Points on a hilly landscape, in no order, each with its height.
From any point a ball takes the steepest step (drop divided by distance) to one of its 2 nearest points. It stops when none of these is lower. Distance is the straight distance between rows; heights are no part of it.
J_808: [-12  -4 -21   3  -6   9 -14  -7   8  -3   2  14  -4 -12   6 -13   5  12
   9  18]  (h 190)
J_507: [ -2   8   1 -17 -10  -7   3 -13  -9 -13   3 -22  15  -1  -6   4   2  -6
  -3  -1]  (h 556)
J_549: [  5   0 -10   2   6  -5  17   6 -15   4 -13 -13  -4  39   3 -20   8  -2
  -4   1]  (h 630)
J_221: [  1   7   4  20  21  15   2 -21   2 -11   8  12   9  29  16  14  16  -6
 -19 -23]  (h 283)
J_761: [ 15 -15   2  15  10 -15  14  14 -11   8  -1   5  -2   5  -5   3  22  -3
 -19   3]  (h 307)
J_249: [ 15  -4  15   4 -10 -23  -1  19  -4   5   1   6   6 -14 -16   1   4   3
  -4   1]  (h 467)
J_762: [  2   8  -9 -13  -8  -7  -3  27   6  20   4  -6 -11  19  -1 -19 -12  -3
  11   1]  (h 354)
J_171: [ -1 -22  -3  -5  10  15  -2  -9 -18  -1   1 -17 -10 -14   1  -1  -2  -7
   5   4]  (h 605)
J_45: [  6  13  -6   1   4  -8   8 -20  -5 -18   0  20   9   8  -4  -2  -7  14
   6  14]  (h 67)
J_22: [ 11 -17  11 -13 -17  14   4   2  -5  -5  -2  -3   0 -21  -7   4 -10   2
  17  -9]  (h 173)
J_488: [ -2  -8   0  21  10  10   8   2  -8   3 -13  -9  -5  31   9 -14   3   5
   6  -4]  (h 607)
J_772: [  3  -8  10 -19 -30  10  -2  16   1   5  -1  -8   7 -21   0   9   4  -1
   4 -13]  (h 135)
J_609: [  5   1  -4  -4   8  -4  12   5 -17  14  -6 -13 -11  32  -9   0   3  -2
   5   1]  (h 664)
J_641: [ -1   3  17  37   7  -2 -17  -1  -4 -10  -5  19   5   2   7 -20  21   7
 -10 -10]  (h 561)
J_320: [ -4 -13  -5  -5 -35   2  -8  10  12   1   2 -11   1 -23   3  10   7   0
  -4   5]  (h 76)
J_827: [  8  10  15 -10  21  12   3   3 -15   2  -4  11 -12  -7 -13   8  -9 -14
  -1  -8]  (h 420)
J_511: [  6  27  -6   1   8 -21   5  17   1  14   7  15  -3  15 -14  -1   7   2
  -4   6]  (h 412)
J_666: [  7 -15  -2 -11 -21 -13  -7   2  -8   1  -9 -17   8  -4   0  -8   6  12
   3  13]  (h 237)
J_621: [ -9  -5 -12 -11 -12  -9  -5   9   1   9  -2 -35   4  13   9 -13   6  -8
 -13  -2]  (h 235)
J_454: [  3  22  -3  14  13   3 -19  14  10  21  -1  19  -8   3   4  -9   4   7
   2  -5]  (h 432)
J_481: [ 10 -15  13  17  -3 -26   6  11  -1   8  -4   5   6 -12 -13   4  17  -1
 -17   9]  (h 395)
J_115: [-17   0 -10 -10   3 -11 -18 -10   1  13   1 -28  -2  15   3  -7  10  -2
  -1  11]  (h 131)
J_168: [  2  -5  -9 -12 -22   0   7  10   6   6   3  -6   5   4   3   2  -6   3
   3   2]  (h 143)
J_194: [ -3   3  13   9  27  12   0 -12  10   0   3  18  -5  -9   3  18 -10  -5
 -10 -13]  (h 363)
J_51: [ -4 -12 -10  -2 -10   2  11   9  21  -3  13  15  -3 -18  -4  15 -15  -2
   5  -1]  (h 464)
J_506: [  6  -6  -1  18  20  12   4 -16 -17 -18  -6   2  -1  11   5 -12   9  -8
  -7  -1]  (h 583)
J_825: [ -6  -3 -12  -9 -10  20  -4 -10  11  -8   3  11  -4 -13   5 -10  -8  18
  27  14]  (h 224)
J_318: [-11   4   3  15  12 -18  -3 -16   3 -11   9   5  -6 -13  -6   9   1   5
  -9  14]  (h 430)
J_592: [ -1  -8 -12  -6  -2 -12   6  12   6   5  20   4  -9 -14  -4  11 -11 -15
   2  -8]  (h 427)
J_444: [ -7  17 -16 -20  -6   5 -16  -7   9  12   0  -4  -3  10  11 -14   2  16
  10  14]  (h 288)
J_734: [ -2  10   3  -6 -15  10  -1   9   8  -3   4  20   6 -19   7   3  -2   0
   5  -3]  (h 266)
J_289: [-17   5   9  16   6 -10  -3 -20  14 -14  -5  -7  14   0  10  14  -7   0
  -4   2]  (h 523)
J_847: [ -2  11  16 -15  -8   6  -7 -17  -5   5  -5  -6   5 -17  -2  13   8   8
   1  -3]  (h 413)
J_967: [ -2 -23   5   3  -1  -6  -2 -11 -16  -7 -10 -27   1  -2  -4  -3  -2  -6
   4   3]  (h 596)
J_346: [ -7  13  13  13  14  -3  -5 -13 -12 -10 -16 -15  11   3   4 -12  13   3
  -8  -7]  (h 147)
J_763: [ -7   2  28 -10  -1  22  -5 -21   2   1  -8  -4  12 -21   1  12  -5   0
   4  -9]  (h 431)
J_91: [ 15  -3 -12 -28 -29 -23 -12   9   3   2  12 -25  -3  -7  -8 -20  -3  -8
  -5   1]  (h 367)
J_963: [ -1  -8  11  17  20  11   9 -12   0 -13  -1   3   4  25  14  15  -6 -14
 -20 -21]  (h 226)
J_671: [ -8   3   3   4  -9 -13  11  -1  26 -19  13  11   4 -11  -4   5 -28   6
  18   6]  (h 520)
J_769: [  8  20  -8  -8   7 -14  17  18  -4   7  14   2  -6  24 -13   1  13 -15
 -18   3]  (h 553)
J_983: [-11  16  10   5   4 -12 -10  -9   4  -2  -7  -6  10  -5  -3   3  -5   9
   5   2]  (h 502)
J_616: [  0 -20 -18  -6  -7  15  10  11 -16   1   1  -9  -9  13  13 -10   5 -16
  -3   1]  (h 271)
J_866: [-18   2  -2  15  18  -7 -11  -1 -10   2 -10 -15   1  10  10 -22  10  -7
 -13  -2]  (h 130)
J_223: [  2  -9   9   1  14   3  12  -8  -2 -23   2   7  -8 -11 -14   5 -32 -24
   1   0]  (h 353)
J_580: [  9  -5   7  30  17   5  -7   0 -13  -9 -13   9   1  17   9 -24  16   2
  -8  -3]  (h 572)
J_50: [-16  14   0  -1  17  27  -9  -6   7  15   1   7   0  -8  12   2  -2   7
   6  -8]  (h 466)
J_394: [ -4  12  -6 -13 -14  -2  -9  -6  -1   8   0  -3  14  -2  -1  13  12  14
   3   6]  (h 359)
J_220: [ -2   2   1  -9 -29 -15 -17   3  13   4   5  -8   4 -28  -2   0  10 -10
  -7  10]  (h 169)
J_337: [ -3  -3  -8   0 -11 -18 -14  14  14  11  -6  -9  -5   0   3 -15  -3   6
   2  10]  (h 273)
J_99: [  0  16 -14   4  -2 -16   4   3   6 -15   6  21  -2  14  -7 -13 -10   7
   8  13]  (h 151)
J_760: [ 17   4  19   6  -8  -4   7  22  -7   0  -4  25   0 -21  -7  -3  -2  -5
  -9  -4]  (h 515)
J_110: [ -1 -16  19  12  15  23  18  -7   9  -5  -8  -3   6   8  10  16 -18 -10
 -11 -20]  (h 258)
J_156: [-20   7  -5   3  16 -10  -7  -4   3   5   8  -6  -8  -5  -1  10   2  -7
  -8   0]  (h 472)
J_83: [ -2  21  -4 -21  -8  11   3  17  12   0  12  17  -4  -5   3   5 -11  -2
   9  -1]  (h 227)
J_791: [ -1 -21   5  15   6  -7   9   5 -11  13  -9 -11  -6  10   3  17  18   0
 -11  -7]  (h 225)
J_448: [ 10 -13 -10  -7 -13  14  -1   6 -21  -4  -6   3  -7   0   3 -18   8   1
   3   7]  (h 233)
J_854: [ -3  -3  -3  18  12  21   7 -14  -9  -6  -4   3   1  25  15  -1  -1   3
   4 -10]  (h 595)
J_946: [ 16 -12 -12 -23 -15 -13  -6   7  -2  17  10 -10   1   1 -15   9   8   8
   0   6]  (h 526)
J_360: [ -3  -4   9  33   3  -3  -3   2   6 -13  -9  16  -1 -12   5  -5   7   3
  -5   0]  (h 549)
J_835: [ 19 -13   3 -15  -8  15  -3  10 -22   1  -4  -5  -7 -16  -7  -9  -2   4
  16   1]  (h 199)
J_959: [ -2 -14   3   2   6 -10   8   2   5 -13   7  -4  -5 -16  -8  16 -13 -18
  -4  -2]  (h 382)
J_948: [  2 -10  -2  14   4 -21  -6 -10  -2  -4   7   3  -8 -23 -16   7  11   2
  -3  23]  (h 379)
J_172: [ 13 -15 -13 -19 -27 -25  -9   3  10  14  10 -26  -1  -2  -9   1   0   2
 -13   5]  (h 448)
J_911: [  6 -10   1 -21 -11   5 -12  14  -3  13  -6 -10  -5  -8  -5 -13  -8   4
  18  -7]  (h 234)
J_673: [  1  -6 -21 -14 -13   9  11   8  -3  12   3   1  -4  15   7   3   9  -1
  -6   9]  (h 232)
J_934: [-11  15   7  -3  16  13  -9 -20   6  -1   0   7   8  -3   2   6  -3   9
   5  -4]  (h 480)
J_489: [  4  -1   8   1   5  12  -5  -4 -22   2 -11  -4   3  -6   6   1  22   1
  -9  -1]  (h 148)
J_879: [  6  25 -10  -6   7  -7   4   4  -2   2  11  24  -5   7 -11  22   7   2
  -4   3]  (h 268)
J_241: [  7   7  10  11   8  12  -7  -7 -11  -3 -16  15   4  -3   8  -3  11  13
   1  -7]  (h 176)
J_527: [  7  23 -21 -20  -8  -6  12  12   3   4  15  18  -6   9  -1  11   0  -4
   2  -3]  (h 129)
J_332: [ 7 -9 12 23  1  0  4 18 -4 -6 -5 25 -5 -3 -5 -6 -3 -4 -2  1]  (h 535)
J_449: [-11  -1   8  14  17   7   6 -24  17 -13  -8   2   7  16   9  13 -20   5
   7  -2]  (h 537)
J_997: [ -5  11   0   6  12  16 -19   3   4  13  -2  22  -4 -14   0  -7   7  15
  10   0]  (h 453)
J_446: [ -3  -9  -6 -17  -8  -7  -1  19  -6  -3  -3 -17   1   3   2 -17   2 -19
  -6  -1]  (h 290)
J_396: [ -1  -3  -1 -11 -21  -3   1  -6  21 -13  18   4   4 -25  -6  11 -13   2
  18   2]  (h 495)
J_164: [ -2   0 -14  16   2   0  -1 -18   4  -8   0  17   2   0   2  -2  -1  17
  14  21]  (h 138)
J_341: [ -5  -1   1  11   1 -20 -15  14   1  12  -4 -14  -2  10   6 -23  13  -5
 -15   8]  (h 196)
J_169: [  2  12  -9 -16  -7  19  -7  -3  -6   7  -3   4   4   9   2  -4   6  15
  10   0]  (h 293)
J_740: [ -2  -3   3   8 -12 -19  -8  -2  13  -2  10   1  -7 -33 -16   8   9  -8
  -2  13]  (h 295)
J_883: [ -7  15   0  17  17   2   5  -2   2  -2   7   9   9  19   9   9   7   0
 -10 -12]  (h 352)
J_844: [  2  -3   1   9   4  21  17   2   8  -2   3  20  -3   4   9   7 -13   2
   8 -10]  (h 315)
J_902: [  7  13 -14 -11  15 -10  18   3 -11  13  10  -3 -12  22 -19   4   8 -10
   4  11]  (h 663)
J_355: [  4 -10   5  -4  21   5  12 -20  -5  -8   5  -7  -8   7 -14  11 -24  -8
   7  -1]  (h 319)
J_778: [ -6  14   1  18  16   1  -3   5  14   3   4  18  -9  12   0  -5  -1   4
   1 -10]  (h 403)
J_554: [ -3   8 -10  -6 -13 -17   7  13  11  -7   6   3   2   6  -5  -8 -13   2
  11   5]  (h 238)
J_480: [  2 -26  10   5  14   8  20 -13  -6   3  -2 -10  -1   7   2  20 -21  -7
  -1  -8]  (h 285)
J_833: [  1  -4   3   2 -20  13  19   7   9 -15  -2  20  12  -5   7   7  -9   1
   4  -5]  (h 294)
J_900: [ -7  17   9  -7  -2   5  -3  -2 -15  -1 -11 -10   7   9   9  -8  19  -4
 -14  -8]  (h 93)
J_770: [ -6   3  -2  -3  26  23   6  -9  16   0   7  21  -3   2   7  13 -16  -3
   2  -2]  (h 340)
J_443: [  4  11  22  11  17  19   1   6   3  -5  -7  21   5 -15   5   6  -5  -7
 -10 -20]  (h 378)
J_758: [ 19 -10  -5 -16 -35 -16 -16   9   1  -2  -4 -21   0 -12  -2 -20   8   3
  -1  10]  (h 296)
J_255: [-14   7 -16 -12   0   3  -7  -8   7  11   6 -18  -3   5   0  -3  -5   8
  13   6]  (h 236)
J_628: [ 10   5  -9 -21 -11  15   4  -6   1  -1   2  12   2  -8  -1   0  -9  16
  21   7]  (h 253)
J_586: [ -9 -11  -2  14  12   8  11 -10   3   4  -3  -9  -1  12  15  24   9  -6
 -10  -7]  (h 153)
J_317: [ -1  -8   8   1 -25  -1  -6  -5   9   3 -10 -12   7 -10   0 -12  -4  22
  15   8]  (h 286)
J_744: [ -1  -8   8  -6   2  -6   7 -22 -10 -13  -9 -21  15   2  -2  12  -7   2
   1   2]  (h 581)
J_720: [-13 -13   0  10   5   3  -1   0  -5   0  -9 -19   3   9  16  -3   2  -7
 -12  -9]  (h 91)
J_100: [  9  -3 -11 -20 -15  -6  -6  20   8  11   3 -21  -8   5  -1 -24 -13   1
  14  -8]  (h 284)
J_75: [-10   7  -1 -14   3 -17  -1  -2   1   5  12 -20   0  -8  -6   6   2 -10
  -4  -5]  (h 514)
J_342: [ 14  15  30   7  25   6   2  -4 -10  -8  -6  16   6  -1 -12   5  -8  -5
  -7 -10]  (h 396)

Where does a ball stop that starts at each point below?
J_827 | J_527
J_854 | J_720
J_396 | J_963
J_983 | J_963
J_449 | J_963
J_967 | J_320
J_762 | J_320

Call two points neighbours if one is among the 2 nearest of the other. Go from one point of each pair to the other, from neighbour to neighbour, staying as low as possible. Name the highest point that can't be avoided.
J_527 / J_963 | J_609
J_168 / J_45 | J_554
J_320 / J_115 | J_446
J_168 / J_320 | J_616
J_963 / J_900 | J_997
J_900 / J_720 | J_346

For each start below, name every point that the ball comes to, in order.
J_609 | J_549, J_488, J_854, J_506, J_580, J_641, J_360, J_332, J_760, J_249, J_481, J_761, J_791, J_586, J_720
J_342 | J_443, J_194, J_770, J_844, J_833, J_734, J_83, J_527
J_289 | J_983, J_934, J_50, J_997, J_454, J_778, J_883, J_221, J_963
